Each row is a point on a tangle of strands that fork, close into loops and nearly touch. The rows are in no order.
In the rows, 128 means zero.
Two points are linked if the straight distance between their rows is under 70.1. Some points are linked to none.
Q_45: [107  95 110 152  78 155  80 116 144 127 107 127  86 192 163]
Q_252: [ 92 132 138 128 168  80  92 153 135 127 159 166 146 147 114]
Q_935: [149 111 132 143 124 112 113  72 168 102 164 192  34 179 130]
Q_875: [213  69 156 107 101 124 224 111  89 145  96 105 121 110 169]
Q_91: [126  97 118 137  62 166 103 122 144 126 101 124  79 198 153]
Q_682: [110 116 139 119 172  82 106 150 132 141 178 177 129 140 127]
Q_36: [174  79 131 164 108 136 146 124  98 166 109 112 104 112 141]
Q_41: [ 95 108 116 105  92 179 104 152 154 119  92  86 129 174 137]
Q_501: [100 162 128 102 133 156  89 114 166  92 133 111 142 156 117]
Q_706: [157 154 113 121 131 114 149 137 126 164 155 154 149  62 151]
Q_902: [154 117 141 102 152  99 157 135 130 144 169 173 133 128 127]
Q_970: [136 123  95 168 115 131 149 141  92 154  97  99 158  59 163]
Q_491: [167 117 159 106 174 101 170 141 117 148 182 163 118  99 114]
Q_631: [ 89 124 152 105 167 138 127 126 165  59 123 111 121 197  97]
Q_565: [ 83 113 121 113 110 163  85 138 157 115  99  85 132 177 148]
Q_506: [120  97 140 117 176  76 116 132 131 143 180 199 106 153 137]
Q_257: [204  93 127 170  84 157 182  95  87 151  74  95 120 101 154]
Q_570: [111 124 146 133 150 143 118 131 125 101 121  88 127 150 115]
Q_153: [ 97 170 130  93 129 123 120 148 122 114 112 119 170 117  68]
Q_544: [103 161 133  89 125 113 143 144 121 115 112 120 178 109  94]
Q_778: [154 113  98 188 107 147 136 131  99 168 102  96 131  71 156]
Q_572: [172 117  93 193 101 168 133 121 102 174 106  99 112  64 157]
Q_510: [175 120 155 124 177  85 174 146  94 159 169 152 125  71  91]
Q_609: [104 138 116 110 112 177 114 155 143 125  95  45 136  95 121]
Q_964: [150 167  87 131 109 121 155 129 113 148 129 137 172  48 155]
Q_782: [117 152 131 105 126 104 155 140 112 120 108 112 182  94 131]
Q_884: [108 127 154 114 157 129 122 136 147  96 136 159 114 186  66]
Q_806: [ 95 127 151 115 156 150 119 127 141  75 120  86 127 175 108]
Q_496: [127 156 111 128 145 104 140 152 125 171 174 144 147  52 145]
Q_260: [ 92 124 106  97  88 186 104 155 161 128  82  64 146 127 137]
Q_738: [201 104 107 178  81 177 166 104 102 166  92 103 108  83 147]
Q_213: [114 128 132 135 125 111 146 143 103 128  98  93 169  93 133]
Q_952: [155 115 142 113 136 106 142 122 117 137 145 170 135 149 118]
Q_805: [ 73 155 130 112 156  74  89 160 130 132 155 142 170 118 110]
Q_58: [114 124 148 108 147 109 135 152 131 113 142 173 132 174  77]
Q_590: [192 136 137 143 158 104 193 105  93 147 150 132 140  50 146]
Q_575: [128  90 137 119  71 161 136 118 154 111 103 135  65 204 150]
Q_971: [126 130 141 138 141 129 123 113 115 106 119 116 142 145 111]
Q_740: [125 132 107 147 100 135  78  76 158 106 140 166  91 190 169]
Q_737: [125 131 124 130 119 127  93  86 176 113 175 191  52 192 140]
Q_107: [114 172 101 136 117 135 111 136 122 150 120 128 162  80 102]
Q_246: [104 114 117 154  95 133  74  89 146 111 118 140  94 190 179]
Q_259: [ 80 165 127 106 145 130  90 163 139 121 130 116 153 123  64]
Q_318: [102 137 160 107 163 135 136 129 162  72 131 142 114 194  75]
Q_709: [ 86 168 137 108 175  79 116 155 130 136 174 139 163  95 133]
Q_278: [156 113 139 145 129 114 110  80 133 116 157 174  60 171 115]
Q_850: [118 138 119 129 110 140  84  90 172 113 155 178  83 187 151]
Q_989: [138 113 148 135 138 110 134 112 111 110 121 146 127 163 114]
Q_943: [141 159  88 161 111 122 139 118  97 141 105 123 170  61 154]
Q_827: [147 112 135 130 132 103 124 109 124 141 153 194  92 165 114]
Q_743: [105 131 129 130 124 163 131 150 121 125  93  58 136  98 111]
Q_168: [ 97 160 127 109 143 154  83 148 153 113 146 120 132 143  80]
Q_324: [200  77 146 137  93 132 210 108  75 148  67  96 134 112 164]
Q_800: [178 152 128 129 150 112 183 124 109 146 154 134 144  52 146]
Q_999: [105 168 117 122 162  92 130 161 122 154 171 125 147  55 138]
Q_104: [ 84 141 120 114 118 153  79 120 158  92 111  89 147 170 152]
Q_404: [108 124 127 144 126 135 138 151 101 130  89  72 155  95 116]

A piece is all that can be reached along the links. How many separate loops has the piece of each point below (a circle has one, a figure eight two, a Y none), and how many tips (points with one link)?
Q_259: loops 1, tips 0
Q_506: loops 0, tips 3
Q_971: loops 0, tips 3

Name the points in between on the shortest way along the links from the first point to the second, in order.
Q_943, Q_572: Q_970 > Q_778
Q_805, Q_496: Q_709 > Q_999
Q_496, Q_590: Q_706 > Q_800
Q_41, Q_782: Q_260 > Q_609 > Q_743 > Q_404 > Q_213
Q_709, Q_682: Q_805 > Q_252
Q_827, Q_510: Q_952 > Q_902 > Q_491
